Points on a hilly landscape, in no order, each with its height.
A climber steps from a point to whichever of its 2 nearest points has the largest rise for the distance, and stops where none of them is higher. Distance is the straight distance between rows; heights are no part of it.
<1078>: [152 116  83  81  89  96 148  88 195 146 125 157 135  89 136 133 158 169
  97 150 115 147 128 142 148 126  90  79 142 172 184 118  57  67  93 141
 134]  height 148
<1192>: [140 153 181 123 170 154 104 171 145 189  92 162 101 168 103 110 143  91
 118 127  71 102  64  91 176 143 149  81 143  97 142  85  72 114 132 122
 117]  height 315
<1364>: [112 166 119 173 123 182 106 126 102 109 177 131 110  94 136 230 141 157
 140 135 145 110 162 125  97 116 104 122 128 148  95 133 179 136 153 149
 114]  height 170
<77>: [103 131 153 126 124 172 173 140 105 156 123 186 118 167 103 110 128  74
 126 135 107 131  64  94 160 204 133 151 151  76 117  98 125 112 180 106
 133]  height 318
<1077>: [154 126 152 120  90 158 131 114 133 153 189  97 116 108 115  82 129 109
 115 135 100 111  99 140 115 111 130 112 149 129 121 122 168  86  84 138
 151]  height 475
<260>: [ 71 114 124 175 121 152 159 138  91 114 127 174 133 147 140 177 163 112
 138 109 154 147 126 120 124 135 104 159  97  67  99 114 165 159 191 114
 110]  height 203
<202>: [138 108 146 110 130 140 157 162 119 148 133 114 143 170 106 122 100 110
 139 133 101 100 119 119 137 151 154 155 163 147 157  93 115 116 106 122
 114]  height 235
<1072>: [150 183 165 137 126 146 132 126 161 100  87 139 108 152 115 100  94  81
 111 114 136 133 106 132 127 222 137 163 165 143 101 103  99 152 131 142
 120]  height 407
<1460>: [134 172 131 135 128 113 128 133 122  96  73 173 129 143 149 128 140 120
 115 108 177 146 115 115 118 192 141 160 149 117 100 108  95 189 158 133
  86]  height 457
<302>: [169 155 105 139  90  90  88  96 143 121 142 137 167 118 109 144 111 197
 100 120  57 136 145 104 149 170 131 114  96 156 162 121 130  68 142 158
 179]  height 165
<1157>: [172 121 136 110 124  69  84 158  95 142 119  78 125 149 137  69  92 124
 117 132 126  84 111 128 130 136 189 126 155 119  80 186 153 107 118 112
 174]  height 661
<736>: [141 161 157 160  79 156 103 138 175 152 102 138 104 177  78  90  58 128
  89  87 125 150 119 208 148 185 107 132 125 155 154 163  75 133 143 131
 113]  height 83
<504>: [155 102 145 146  86 135 146 101 129 176 151 137 127 121 101 108 133 136
 115 136 109 138 106 131  90  85 129  83 160 115 162 122 124 100  97 137
 157]  height 426
<215>: [122 119 136 158  80 134  96  63 124 158  87 164 132 182 130 161 141 148
 111 103 134 166 134 177  87 118  62 105 164  81 180 109 132  96 149 127
 113]  height 245
<210>: [165 141 109 118 153 146 139 151 105 109 136 141 105  72 123 157 123 157
 124 142 173 102 165  85 120 114 175 139 169 208 141 144  95 196 109 150
 135]  height 567
<1386>: [148  85 107 121  85  97 112  74 150 144 107 134 134  86 131 109 155 166
 135 128 108 164 156  93 113 133 166  89 156 156 153 167 107 111  69 135
 203]  height 347
<464>: [ 76 186 174 146 135 148 131 152 108 142  73 177 104 161 161 167 100 118
 141 148 124 122 149 134 134 157 108 132 136 125  78 191  84 163 146  88
  69]  height 585
<759>: [ 88 131 101 124  99 119 163  98 115  87 117 163 141 118 162 141 160 125
 135  95 162 169 122 133 117 155  86 170  81  87  94 106 143 144 179 135
 123]  height 173
<727>: [194 174 146 148 118 128  85 120  95 135  64 159 135 163 142 176 107 168
 104 118 137 127 145  92  82 198 150 125 175 136 142 105 100 127 152 142
 126]  height 459
<274>: [134 101  90 131  94 105 140 117 159 156 120 145 170 158  89 135 146 169
 127 102 105 138 135 150 162 148  98 109 103 130 192  83  89  77 138 129
 128]  height 352
<1488>: [113 107 134  94 104  65 137 113 119 117 100 126 109 173 133  30 109 110
 120 132 156 148  78 141 143 118 158 184 114  98  80 170 132 167 168  95
 122]  height 418
<133>: [ 67  94 131 110 177 146 143 164 123 152 161 127 140 121 124 107 147  66
 153 138  58 132 105 150 183  88  97 122  96 103 156 126 149  80 117  99
 104]  height 316
<556>: [114 165 122 182 100 165 147 111 160 133 166 132  73  65 106 126 204 100
 119 101 160 124 132 123  91  71 105  77 152 110 118 144 144 182  99 131
 147]  height 209
<754>: [100  51  69  83 158  99 172 106 171 118 145 151 150 102 170 142 179 129
 144 145 190 164 113 136 179 104  91  88 109 113 144 108  77 139 106 117
 128]  height 195
<1188>: [158 112 142 134  88 111 118  79 108 157 129 163 128 104 112 128 116 172
 121 149 117 158 137 108  68 101 150  75 161 136 171 173 124 119 110 138
 192]  height 385
<787>: [105 127 150 126 159 114 139 157 138 193 123 180 123 152 120  95 128  90
 114 146  85 134  88  98 177 122 126  94 116 103 143 131  99 130 135 104
  88]  height 348
<1273>: [ 91 111 124 140 151 131 142 184 145 142 126  72 111 142 106  80 108  48
 146 108  64 112 133 168 174 122 111 140 134 125 142 129 169 106 121 112
 102]  height 353
<959>: [176 145 136 105 141 126 110 104 107 135 149 167 146 122 148 198 110 187
 112 158 110 131 156 142  96 103 103 103 144 166 175 123 102  85  97 150
 122]  height 368
<813>: [ 64 159 123 133 115 105 152 126 138 121  82 192 116 132 169 154 121 110
 128 131 137 160 149 152 147 147  82 135 111 131  93 173  92 190 143 103
  69]  height 645
<542>: [ 92 163 166  74 192 182 182 182 119  66 109 103 134 134 104 119 115  87
 165 123 116 121  93 117 149 200 153 174 180 118 123 112  93 157 110 106
 104]  height 397
<1390>: [ 88 122  84 135 112  74 147 107 100 113 122 191 122 113 149 171 136 170
 106 143 173 155 135 110 128 113 123 145  74 132  97 177 112 187 204 123
 102]  height 525
<391>: [ 92  84 107 199  84 153 167 109 153 129 128  91 102 118  86 113 113  98
 116 124 139 118 177 147 118 130 106 147 132 156 161 139 168 148 151 131
 132]  height 36
<558>: [106 111 111 171 122 126 109 106 170 133 165  73 118  60  98 130 170 118
 114 117 105 115 151 142 141  55 105  71 109 138 150 119 174 119  95 150
 149]  height 247
<343>: [123 150 103 144 161 175 178 165 135 136 180 188  89  96  97 186 115 135
  94 148 130 104 142  86 163 144 122 126 145 186 139 122 131 164 150 154
  93]  height 472
<335>: [175 143 121 100 128 121 125 144  90 113 133 132 120 100 120 112 104 170
 122 144 139 104 141  74 122 133 195 157 144 178 119 160 121 161 112 136
 148]  height 514
<1040>: [134 161 114 158 123 114 132 118 196 138  95 145 112  95 129  97 161  98
  93 106 129 134 142 107 144 165 110 111 144 151 130 104  85 169 118 149
 112]  height 166
<1517>: [ 82  93  88 112 136  93 154  94 174 108 119 133 114  91 151 129 198 135
 135 123 189 166 130 145 162  61  79 104 111 124 116 131  81 185 150 129
 115]  height 222
<585>: [117 159 152 180  86 168 128  91 152 150 133 156  77  90 129 114 161 101
 102 102 143 133 124 150  90 102  86  95 164  93  96 143 141 145 108 132
 131]  height 237
<1063>: [174 166 161 123 141 165  85 116 141 115 148 107 153 129 135 173 105 180
 136 142  83 127 153 172 108  90  92 109 107 140 158  73 123  48  64 164
 129]  height 322
<1225>: [171 109 138 113 118 184 122 130  81 148  83 116 107 185 139 145 119 113
 141 120 169 102 121 120  72 160 134 146 238 118 142  87 129 134 106 113
 134]  height 659
<753>: [159 126 108  48 163  73 129 176  96 110 151  81 106 144 129  67 112 130
 143 146 137  79 105 125 146  89 185 156 158 150  78 171 141 114 104 108
 125]  height 760
<244>: [121 126 142  87 174 170 182 192 116  73 113 116 129 150  99 139 109 103
 157 122 152 108 135 107 140 164 159 196 191 128 120 100 126 197 107 106
 106]  height 433
<517>: [100 188 148 135 139  94  96 150 175 113  96 104 107 120 159  97 112  95
 126 121 112 111 165 159 158 105 120 132  83 163  77 167 117 175  91 105
  62]  height 138
<134>: [102 125 139 176  90 133 112 121 117  98 149  63 135 104 130 110 136 114
 145 110 134 137 143 132  99 114 134 160  85  97 101 146 187 146 147 130
 132]  height 184
<1334>: [146 131 116 107 126 175 156 144  88 101 157 151  84 119 116 111 170 144
 139 123 177 113 100  90 115 113 144 173 161  99  93 106 144 165 136 141
 140]  height 274
<512>: [162 132 165 176  69 165 116 112 164 162  76 114  80 173  98  91  70 109
  91  92 151 124 155 205 100 140 109 137 170 165 146 155  89 151 126 125
 135]  height 66
<1123>: [111 192 129 157 147 194 163 172 143 167 152 206  67 130  98 155 118 128
 108 143  75 108 115 110 166 137  94 116 138 151 137 149 109 128 144 132
  81]  height 424
<961>: [148 148 197  98 117 195 122 122 164 148 139 108  75 126 124  92 118  77
 121 134 133 124  92 152 131 128 110 117 158 131  86 139 121 104  71 148
 141]  height 541
<57>: [177 210 175 156 129 169  75 137 180 116  99 105  85 156  98 119  92 101
 100 100 119 100 118 133 122 216 138 129 155 161 102  96  93 145 122 168
 116]  height 367
<266>: [143 108 107 134 191  53  87 161 116 136 113 102 189 137 149 134 141 134
 133 137 101  92 146 106 146 117 176 102  83 131 152 108 138 113 116 112
 128]  height 224
<390>: [112 126  95 149  97 136 125 121 157 137 113 160 151 138  90 169 149 183
 121  69 116 168 141 186 157 131  57 106  86 101 189  78 107  76 146 145
 114]  height 319
<110>: [107 120 106 143 103 123 157 101 117 108 124 161 115  80 143 138 111 141
  96 135 178 159 159 114  96 149 121 150 130 157 128 173 132 167 166 131
 126]  height 594
<1467>: [105 113 205  45 168 183 159 135 108 144 106 115 140 167 153 104 124  83
 170 147 139 133 106 159 134 131 127 148 157  99 110 126  69  86  87  97
 132]  height 297
<85>: [ 67  69 132 158 157 122 157 161 112 148 135 134 151 142 136 186 119 137
 154 158 151 120 145 119 121  69 139 127 114 124 139 155 140 180 148 102
  90]  height 220
<1316>: [112 161 106 135 139  94 122 119 179 116  92 129  94  93 148 100 189 121
 117 101 170 142 156 121 163  94 112 117 117 143 102 121  74 206 108 134
  97]  height 193
<685>: [127 119 141 126 130  94 126 131 147 177 144 160 107 128 133  40 143  93
  88 136 122 139  87 116 164 110 135 107 129 101 111 148 141 141 118 116
 113]  height 383
<1280>: [166 120 187  71 117 181 114 137 151 177 144 102  78 166 129  90 127  91
 112 136 131  86  79 140 131 137 151 108 187 152 100 108  91  94  48 128
 159]  height 599
<411>: [159 125 102 100  82 135 150  95 191 144 147 126 111  79 115  95 120 144
 104 125 109 136 146 166 147 124  79 111 141 200 165 126  89  85  69 157
 122]  height 126
<604>: [101 152 107 131 108 162 176 126 120  83 164 159 105  92 131 126  88 118
 101 129 163 140 142 117 115 168 115 195 119 145  85 165 163 163 169 136
 106]  height 532
<1004>: [129  76  84 110 112 111 137  94 164 117 132 143 119  41 140 132 150 157
 128 143 158 182 157 103 136 108 136  90 141 185 152 184 105 138  96 143
 178]  height 312
<1126>: [187 173 143  99 120 162 123 154 120 122 173 111 133 152 106 154  55 182
 125 163  84  97 134 118 120 188 142 149 134 178 145 120 127  79 112 169
 111]  height 93
<1292>: [155 107 124 182 124 143 128 150  93 143  79 122 107 113 115 149 137 133
 120 118 164  91 160  77  81 125 175 131 195 142 159 113 134 195 142 119
 153]  height 647
<438>: [123 119 137 178 113 155 110 128 115  93 113  81 153 133 129 122 168 104
 160  98 140 125 150 118  98 126 138 168 112  59 104  79 180 128 150 128
 143]  height 155
<109>: [126 100  89 153 147 140 118 154 149 137 172  88 120  74  98 139 160 123
 113 135  94  92 144  99 181  95 120  95 109 175 167  93 159 121 126 145
 140]  height 218
<1130>: [154 161  77  79 133  84  99 122  91  74 164 103 135 123 137  80 165 130
 141 103 118 124  98 147 142 113 142 168  85  87  50 118 183  58 153 133
 159]  height 436
<1275>: [158 116 224 108  94 124  83  82 134 154 145 116 143 181 135 119  63 155
 109 168 116 145  97 172  96 106 107  90 124 100 135 150 134  63  93 135
 171]  height 298
<1024>: [136  88  96 119 148 107 102 135  84  96 175  90 184 101 131 138 134 163
 156 132 113 117 154 101 124 108 179 139  93 145 129 146 186 102 129 130
 179]  height 603
<1199>: [ 78 124 141 100 159 150 158 141 126 132 137 144 156 143 145 147 106 113
 160 153  55 164 130 168 157 117  84 126  80 125 172 126 101  73 134 105
  95]  height 282
<733>: [170 142 145 119 138 119 113 127  90 129  70 168 159 177 160 149 136 138
 130 123 160 136 109 114  91 187 159 142 160  95 117  81  86 135 152 122
 123]  height 511
<213>: [104  46  97 136 127  85 141 100 129 133 134 113 205 131 144 135 150 122
 146 136 139 136 141 134 133 108 135 128  71 100 165  97 163 101 150 100
 164]  height 286
<1394>: [149 126 119 104 169 133 100  80  75 103 139 118 151 135 150 183 145 186
 184 148 198 151 150 150  40  55 161 103 139 108 163 162 126 137 113 114
 150]  height 555
<639>: [101 101  60 127 176 111 101  75  89 133 142 122 133 116 146 206 181 157
 166 127 213 154 145 133  92  62 113  83 152 128 151 153 121 176 145 108
 146]  height 629
<816>: [167 164 206 131  94 128  92  75 124 160 120 165 106 149 141 150  69 178
  79 166 129 148 114 150  81 113 105  69 157 115 131 175 114  96 109 150
 141]  height 335
<486>: [ 77  92 102 145 117  84 130  93 167 113 135 104 124  82 134 126 173 135
 132 123 169 169 137 139 131  54 110  94  86 120 126 167 121 165 129 121
 145]  height 246
<1158>: [106 149 147 172  91 137 119  90 122 164 112 156 105 148 142 162 135 123
 113 131 145 146 140 165  82 116  80  92 174 106 136 167 146 146 134 110
 103]  height 269
<893>: [111  86 114 143 160  76 146 197 125 143 123  89 115 126 116  66 122  61
 124 109 110  90 117 154 165  93 140 122 141 110 109 158 186 126 117 105
 111]  height 386
<577>: [139 102 191  94 133 202 148 131  98 156 147  99  99 153 104 113 108 118
 165 158 167  97  85 105  79 122 157 113 161  59  87 140 144 115 104 124
 147]  height 236
<1456>: [144 158 158 163 120 156 113 148 108 110 141 126 123 108 135 192  83 176
 115 165 121 115 168  95 101 131 139 140 101 157 120 160 157 146 148 151
 112]  height 137
<1156>: [152 144 210 126  78 138  74  76 147 117 158  66 123 141 138 108  67 141
 114 149 109 153 110 181 113 126  86 113 112  95  92 157 193  46 101 155
 185]  height 259
<595>: [134  64 123 156 123  92  91 123  86 108 119 107 168 116 126 142 111 173
 161 136 117 153 170  98  94 121 201 131  93 147 154 161 171 138 148 118
 193]  height 554
<616>: [ 93 133 183  46 150 142 127 110 116 131 148 146 136 134 169  80 111  91
 136 147  88 162  75 169 151 118 100 124  87  65  88 157 114  70 109  99
 118]  height 363
<968>: [ 98 118 135 146 158 118 112 182 127 126 122  61  95 139 114  93 146  87
 152 121 125  86 126 129 158  66 157 145 116  91  98 150 164 175 102  94
  88]  height 349
<402>: [154 158 120 149  87 123  99  74 127  90 117 148 138  75 140 178 101 186
 106 115 104 182 174 130  91 161 106 127 111 173 140 142 142  94 138 175
 177]  height 201
<1012>: [141 102 107 129 130  95 132 151 122 159 158 105 119  97 121  53 132  91
 102 131 114  99 111 126 144  83 147 101 135 124 117 154 177 126 104 116
 129]  height 421
<1437>: [ 70  96 127  98 202 136 158 172 109 129 151 155 173 147 154 184 104 116
 169 168 109 136 129 125 154 100 127 134  61 128 148 131 128 126 143 106
  88]  height 250
<1217>: [ 97 174 140 160 123 100 127 135 140  93 112 124 159 142 126 144  86 112
 124 122  93 146 131 122 131 195 126 157  84 131 115 122 144 148 179 141
  79]  height 506
<803>: [154  84  91 123 159  91 125 146  92 146 100 131 148 148 120 104 179 155
 145 119 160  96 119  64 129  96 210 140 123 106 155  85  96 182 142  87
 167]  height 533
<1261>: [109 120 111 104 193 142 190 186 114  91 120 132 132 127 108 180 115 126
 127 130 170 113 143  99 154 159 163 165 177 181 154  99 122 218 132 135
  99]  height 473
<33>: [143 120 155  92 120 178 152 143 106 125 156 111  88 130 111  74 140 111
 151 130 165 102  78 106 123 122 163 166 153  81  69 125 148 137 111 125
 140]  height 242
<259>: [ 90 123 114 155  98 133 194 123 151 157 137 187 110 142  85  91 135  78
  95 112  95 149  85 112 176 189 101 145 127  94 137 116 138 129 182 124
 120]  height 285
<456>: [203 171 121 121 119 130 103 128 110 142 110 153 155 146 121 174 102 188
 109 135 102 118 143 122 100 176 140 117 160 173 170  96  84  93 132 160
 126]  height 414
<973>: [149  89 118 173 125 109 116 146  95 137  71 122 145 123 111 132 171 136
 138 108 145 112 155  58 108 127 193 117 148 116 159  78 107 175 146 119
 180]  height 587
<861>: [158 175  91 128 135  62  93 113 156 113 136 103 171 127 123 124 138 127
 105 108  57 120 111 145 150 182 118  96  91 145 143  93 147  71 125 155
 136]  height 132
<434>: [105  61  90 159 153 106 111  86 101 105 105  98 154 118 132 167 174 170
 184 122 199 164 154 129 114  79 148 127 100 120 141 133 119 169 175 116
 184]  height 711
<245>: [124 159 200 144 119 155  97 110 123 178 104 167  96 182 141 177  75 162
 105 158 118 142 123 168  94 106  89  81 151  96 117 179 123 104 135 132
  95]  height 304
<730>: [ 77  90  95 150 117  90 118 112 120  87 157  73 132  94 116 106 156 128
 158 114 147 144 143 142 125  69 142 138  67 119 116 152 183 154 167 118
 147]  height 215
<1124>: [162 126 117 155 132 153 124 147 123 160 150 128 119  95  99 134 162 127
 110 124 106  85 121  61 137 106 150  91 129 133 151  71 141 139 118 145
 142]  height 248
<412>: [122  73  61  76 123  84 153 100 193 128 144 128 169  84 145 149 160 139
 118 151 135 143 129 121 161 121 103  80 124 172 160  99  73  79  89 124
 148]  height 169
<642>: [158 148 157 134 163 181 118 175 118 171 127 154  98 139 112 136 150 123
 122 135  94  94  86  64 137 136 146  92 132  90 121  73 112 112 115 140
 115]  height 284
<1241>: [159 170  77  59 138  89 102  75 116  76 155 139 138 120 150  86 179 139
 131 107 117 129  74 128 145 128 132 162  74  99  71  83 132  91 154 129
 149]  height 377
<1476>: [ 62 102 145 184 119 138 162 136 125 140  88 157 131 164 130 154 154  87
 145 113 120 147 140 143 129 124  93 137 119  87 147 116 135 142 173  94
 100]  height 231
<1470>: [141  80  92 118 121  99 162 110 132 180 114 164 168 172 129 164 155 169
 123 139 128 117 144 123 117 135 133 108 147 141 191  86  78  87 121 113
 150]  height 390
<1363>: [146 175 149 106 141 140  91 126 139  87 140  96 158  88 174 164 113 148
 140 127 115 145 160 140  98 119 107 140  83 149 107 109 135  97  87 164
 105]  height 275
<91>: [114  96 111 129 128 134 149  91 161 121 164 117 117  38 113 137 168 132
 136 140 153 157 143 124 116  66 110  70 145 162 165 157 123 125  81 152
 158]  height 283
<1461>: [158 164 119 118 130  72  56 143 106  60 109  49 157 131 151 104  89 144
 142 116 116 120 149 133 114 160 158 157  93 125  76 158 170  97 154 148
 144]  height 507
<329>: [124 119 102 122 161 134 160 163 137 116 159 131 128  91 115 180 101 133
 113 148 164 111 147  88 155 144 144 133 139 202 145 124 119 187 140 151
 104]  height 516
<452>: [ 75 180 133 156 138 178 153 153 170 123 154 165  88  86 129 152 157 101
 120 114 105 112 141 127 171 118  81 117 111 151  95 127 122 165 107 132
  85]  height 375
<68>: [181 111 110 116 123 182 111 125  47 134 125 129 115 128 140 151 136 148
 148 133 172 105 127  89  47 140 160 129 224 119 146 128 144 145 114 124
 155]  height 736
<528>: [115  86 122 102 128  66 134 127  81 138 129 139 145 188 134  71 122 137
 140 147 149 128  78 110 137 116 173 170  88  63  93 145 147 133 189  89
 122]  height 373
<1351>: [184 164 163 150 134 175 116 166 106 124 144 127 114 141 113 188  48 190
 122 166  97  91 154  86 111 167 152 142 124 154 134 136 140 109 149 172
 103]  height 115
<704>: [102 130 123  88 146  95 146 117 106 122 139 200 119 132 161 152 136 169
 129 159 153 153 107 124 131  67 119 140  74 107 104 163 103 156 160 120
  75]  height 468
<398>: [158 170 149 132 115 150 103  95 111  86 132 135 145  99 169 163 134 155
 133 117 143 167 145 138  79 144 110 148 118 120 101 116 144  98 126 155
 143]  height 238
<1468>: [115  68  68 144 162  56 118 123 140 141 143 111 201 131 130 150 156 133
 124 139 104 107 133  97 166 140 150 102  81 137 170  92 150  82 155 112
 157]  height 254
<1107>: [132  92 192 105 132 194 145 143 110 165 129 115 116 184 107 124  86 117
 163 163 118 119  97 136 105 132 133 132 155  92 126 126 124  89 113 110
 131]  height 264
<1490>: [168 160  89  82 132 139 140  86  99  87 157 151 106 118 140  87 203 157
 133 124 155 126  75  97 130 110 139 188 123 100  81  87 109 124 151 137
 154]  height 321
<1313>: [ 97 145 133  88 181 172 190 159  96 105 124 182 138 149 127 145 136  85
 155 124 119 138  85 100 151 193 128 158 163  95 136 107  97 139 154 117
  98]  height 357
<158>: [128 191 133 147 110  78  80 126 140  68 115  79 150 138 141 113  71 120
 118 114  88 134 131 144 125 213 121 145  84 130  96 140 178 110 160 153
 113]  height 445
<1369>: [ 85  59 124 131 138  88 161 159 128 144 119 106 148 140 127 115 111 104
 133 152 147 116 146 116 140  97 153 137 122 140 160 144 142 179 128 101
  99]  height 199
<724>: [108 140 150  80 146 130 126 117 118 114 145 146 134 124 168 108 124 134
 145 139 126 166  97 151 118  92 113 151  86  91  82 149 126 110 104 130
  94]  height 410
<76>: [129  60  95 142 119 117 133 114  77 101 108 121 184 124 146 192 129 160
 156 127 175 150 174  99  84 140 161 157 131 143 161 132 153 129 180 119
 185]  height 623
<691>: [141 139 175 139 143  84  87 142 164 141  75  79 121 127 137  73  91  72
 119 124 123 112 146 155 140 111 134 124 135 152 124 144 108 164  81 120
 101]  height 162
<1226>: [ 93  87 110 164  88 137 190 129 138 166 114 184 108 166  98 112 119 113
 125 129 112 158 123 149 152 155  88 144 124 111 169 128 128 125 182 119
 106]  height 258
<729>: [142  75  70 115 182  98 127 104 124 149 123 155 177 112 146 139 206 168
 148 133 182 113 126  83 151 103 171 103 105 122 155  80  83 138 130 109
 170]  height 476
<674>: [121 165 146 143 141 180 131 137 148 122 122 147 124 136 123 166 152 103
 148 102  87 136 114 139 132 152  84 142 128 109 130  68 129 102 139 150
 103]  height 293
<880>: [ 96 200 150 123 141 182 140 147 141 108 120 173  99 104 155 169 162  97
 144 114 112 150 124 137 147 144  70 137 125 111  69 127 115 135 117 138
  79]  height 336
<929>: [107 128 124  96  93 123 171 122 140  90 123 123 113 129 132  52  95  93
 128 116 164 152 118 143 131 149 129 188 122 124  85 157 137 168 131 120
 109]  height 467
<1089>: [113  92 107 116 108 111 160 134 124 158 157 113 171 177 118 109 116 112
 134 133  84 108 102 122 141 164 141 158 125 125 141  99 137  81 135 109
 142]  height 211
<760>: [105  79 121 101 141  74 124 129  99 104 146  89 191 161 154  99 119 120
 164 136 137 131 126 152 126  99 150 167  70  79 115 137 169 103 143  89
 125]  height 327
<756>: [ 80 112 189  38 135 167 158 134 120 131 138 113 127 144 156  60 102  64
 162 148 127 154  76 172 150 128 111 153 135 106  87 167 103  98  92  95
 123]  height 326
<28>: [155  78  65 105 174 103 139  99 125 151 122 180 183 119 161 187 179 174
 126 153 170 131 140  94 134 135 146  82 143 144 174  95  75  99 130 120
 171]  height 432
<509>: [170 162 181 170  76 150  42 127 162 171 127  95  90 145  87  95 104 163
  93 107 100 103 108 169 144 104 111  80 125 136 154 118 117  98 107 150
 164]  height 182
<1214>: [146 130  80 103 130  69 108 152  93  97 176  81 168 105 160 120 110 141
 134 117  95 110 139 138 123 137 147 135  92 137  86 161 199  68 132 135
 173]  height 526
<1108>: [123 124 109 175  97 154 132 153 152 126 166  78 102 119  74 119  73 131
 123 137  93  92 186 148 135 109 124 152 118 195 171 154 184 128 132 138
 129]  height 18
<64>: [167 134  89  87 207  48  80 180  97 115 126  90 163 158 149 111 147 147
 151 128 114  69 120 109 148 109 196 128 107 134 129 110 122 128 101 109
 114]  height 198
<794>: [118  94 133 127 141  72 129 144 165 146  83  83 142 113 142  85 126  99
 131 142 136 119 161 133 140  94 137 119 131 161 155 142  95 175  79 127
 104]  height 179
<951>: [116 106 144 196  70 150 155 105 161 155  93  90  97 144  95  87 106  90
 122 102 140 118 151 169 101 110 104 143 164 133 146 135 135 159 129 109
 136]  height 50
<27>: [125 173 119 135 119 177 112 110 118  80 136 124 112  86 161 186 177 141
 140  90 171 146 158 146  86 125  93 148 151 136  92 107 145 143 117 163
 121]  height 205
<1372>: [ 51 171 109 138 140 107 144 151 148  91 135 151 128 124 135 152 100 105
 126 132 107 128 138 122 163 164 114 141  58 148  87 154 136 185 170 116
  74]  height 570
<360>: [157 120 151  51 145 123 118 159 128 160 142  80 114 152 149  78 121  84
 121 132 132  80  89 132 147 118 176 131 178 142  83 131  96 123  53 113
 141]  height 662
<160>: [123 151  91 166 166  71 102 159 163 136 123 120 129 130  99 113 146  89
  99 101  61 110 113 132 181 146 111  87  97 136 141 107 164 100 145 148
 106]  height 106
<814>: [140 167 157 204  79 143  70  92 156 133 143  69 104  97  79 124 126 142
 113  99  84 129 143 158 117  72  94  82 110 112 152 130 167 100 107 146
 170]  height 213
<1443>: [145 115 106 115 108 159 168 117  99 110 103 138 144 148 138 124 168 100
 142  86 181 130 135 124  97 187 131 177 209 110 129  66 125 144 124 121
 153]  height 586
<54>: [133 162 138 164  74 140 105  93 145 122 100 128 131 149 121 165 113 157
 114  88 108 162 164 193 110 134  49 127 120 122 154 100 129  90 140 149
 117]  height 280
<472>: [177 146 145 132 141  82  79 169 104 123 126  80 143 152 125 111  62 142
 112 153  99  88 132  99 127 179 179 132 123 131  97 167 175  97 149 134
 136]  height 588
<22>: [143 167 110 135 105 153 140 117 192 135 141 135  85 132  83  69  88 110
  93  97 101 126 131 176 150 161  86 138 127 186 148 138  89 123 112 147
  94]  height 102

Call two points neighbours if one is among the 2 nearest of the other. Go from one point of each pair to the other, from neighbour to neighbour, staying as high as possible. Name the lowest point that can't be avoided.
<434> and <329>: <880>
<68> and <110>: <577>
<753> and <813>: <158>
<753> and <816>: <1156>
<753> and <434>: <1461>
<434> and <1024>: <595>
